Each row is a point on a landscape with many peaks, with its height.
A climber steps from a point to whichever of its 6 nearest points has the largest rise for the distance, and stops where none of them is higher. Distance is the straight distance between rows; heights are no part of it.
navo: [  3 -38 -10  23  12   5 -13   6  10]  h=5.40
Vek: [-19  29  15 -37  12 -22 -20  11 -20]  h=6.77
puz: [  7  -4  13  -9 -32  17  25  -1  13]  h=4.89
zadep: [ 14 -41 -19 -39 -14   4  28 -20   6]  h=5.39
rez: [ -6  -3  -2  -4 -15   1  32  -3  11]  h=5.13
rikod: [-15  27 -20  -7  22   3 -35   3 -18]  h=5.87
danu: [ 10 -25   7  -4 -18  12  13   6  11]  h=6.86
Zuku: [-11  36  18  13  -3  -7  16  -2  -3]  h=3.15
guke: [-15  39   6  -2  10  -8  -7   4  -6]  h=5.05
vev: [-10  46  15  -7   6 -21   1   6  -9]  h=4.17
maz: [ 25 -46 -11  38   6   0 -32  16   4]  h=4.94
gebag: [-16  10 -15 -34  17 -40   3  -2 -18]  h=5.81
vafo: [-15  28 -13 -14  11 -18 -19   8 -13]  h=6.05
vibot: [-17  26  18 -45   1 -46  15   4 -12]  h=5.67
kikof: [ -9  16   8  -2 -16  -5  36   2  -1]  h=6.89
Dibi: [ -7 -23 -42 -10  44  -7  -1 -19  -7]  h=5.50
Kogu: [-16  12 -29 -17  25 -17  -5  -3 -13]  h=5.88
tavi: [-20   5 -15  14  27   7 -26   1   7]  h=5.54
Kis: [-16  25  -3 -13  -4 -28  22   6  -9]  h=4.20
pas: [ 53   0  22  -4 -39  12 -12   0  21]  h=5.09
Vubef: [-16  23 -14 -32  15 -31 -15   4 -21]  h=6.19
Bil: [-13 -11 -17  -3   0  -8  22  -5   1]  h=6.68
Siv: [-11   7   4  30  21  13 -21   4  13]  h=5.14
Rusod: [  3 -20  10  43  11  13 -33  14  12]  h=4.62
tis: [ -1  22  27  18 -17  12  26  -4   1]  h=2.14
kino: [ -2 -42 -30  10  42   0  -8 -12   4]  h=5.33
Deto: [ -7  38  22 -19  -6 -32  27   5 -15]  h=4.03
ruri: [ 10 -27  -5 -29 -29   7  30 -13  12]  h=5.10
lubu: [ 17 -50 -13   4  -3   3  -1   1   8]  h=5.21
suf: [ 44 -11  17   5 -35  19 -16   5  12]  h=6.61
rotov: [  0 -16  12  30   2  14  -9   8  15]  h=4.70
datur: [-16  45   5  19  21  22 -33   3  -7]  h=4.74
gimu: [-19  28  -5  15  21   8 -20   4   0]  h=5.36
nal: [ -1 -35 -34 -21  15 -14  27 -19  -1]  h=5.98
Niz: [  3  -7  11   3 -20  11  24  -2  12]  h=5.11
zepe: [ 25 -15  22  12 -26  20  -4   7   4]  h=5.00
kena: [-19  21  -7   1   4 -13  13   5  -1]  h=5.03
nado: [-14 -23 -37 -11  36 -16  13 -15  -7]  h=5.69
kuf: [-11   7 -12 -28  -6 -38  32  -1 -10]  h=4.92
kovo: [ -7   5  22  36  10  18 -14  11  11]  h=4.65
fab: [ -2 -48 -24   8  25   0   1  -8   1]  h=5.72
birog: [-15  13 -10 -29  11  -6 -41  13 -48]  h=5.97
morin: [ 57 -10  -8  10 -28  13 -29  13   9]  h=5.38
tufi: [  4 -10  23  40   8  13 -19  13  13]  h=4.60
zirof: [ 28 -37  -3 -25 -28  10   6 -12  16]  h=4.97
kel: [-15 -15 -11   8  10   2   5   0   9]  h=6.52
zili: [ 24   1  37   1 -41  28   6 -12  10]  h=3.59
geku: [ -5   4 -39 -31  34 -13 -27  -7 -33]  h=5.82
Gama: [ -2  35  30  14 -23   4  33 -10   0]  h=0.85
rutin: [ 19 -35   0  14 -16  13  -4   9  11]  h=5.49
lufa: [ -4 -13 -21 -30 -10 -14  43 -12  -2]  h=5.42
bibe: [-18   4  -4 -46  13  -4 -38  11 -43]  h=5.89
leni: [-19  14   1  10   8   1   5   5   7]  h=5.23
Tur: [ 19 -37  -4  -2 -23   9   5   3   7]  h=5.71
geni: [  7 -21   8   8 -14  12  10   6   9]  h=5.90
vudi: [-13   6 -33 -22  28 -27  -3  -8 -12]  h=5.83
zafen: [ 32  -5  32   9 -36  24  -5  -2  12]  h=6.51
seve: [ 38 -42  -7  -7 -26   8  -9   1  11]  h=5.02
Pebe: [-14  22  22  39  19  23 -26   6   8]  h=4.59
levas: [ 20  -9  26  -6 -33  17  16  -3  13]  h=4.58
kad: [-15  51  21  15   5  -1  -1   0  -4]  h=6.60
puv: [ -9  -7 -24 -14   4 -20  34  -6  -3]  h=5.74
vizig: [ -4  36  41  27 -20  12  24 -13  -2]  h=0.46
nedi: [-10 -14 -32   8  36  -1 -17 -13   2]  h=5.34
gepi: [-16  31  -1 -23  10  -3 -43  13 -34]  h=6.13
nodat: [-10  14  13  22  -8   9  16   3   7]  h=3.80
Deg: [-13  31  25  25   3   7  10   0   4]  h=3.60
boda: [ 56 -15  -6 -13 -32   1 -21  -4  25]  h=4.84
fatom: [ -9  40  27  42  11  21 -17  -2   3]  h=4.04
gufud: [ 0  3 25 33 -6 17  4  4  8]  h=3.87
mapi: [  1 -43 -27  -6  13  -5  21 -11   1]  h=6.72

For each start below, name every point that the climber comes to, in order.
nodat: leni > kel > Bil > mapi
zepe: zafen > suf
Dibi: nal > mapi
gimu: rikod > gepi > Vek

Where does a climber stop that starts at each point below?
vizig: kad
gebag: Vek
puv: mapi
lufa: mapi
nedi: mapi
Kogu: Vek
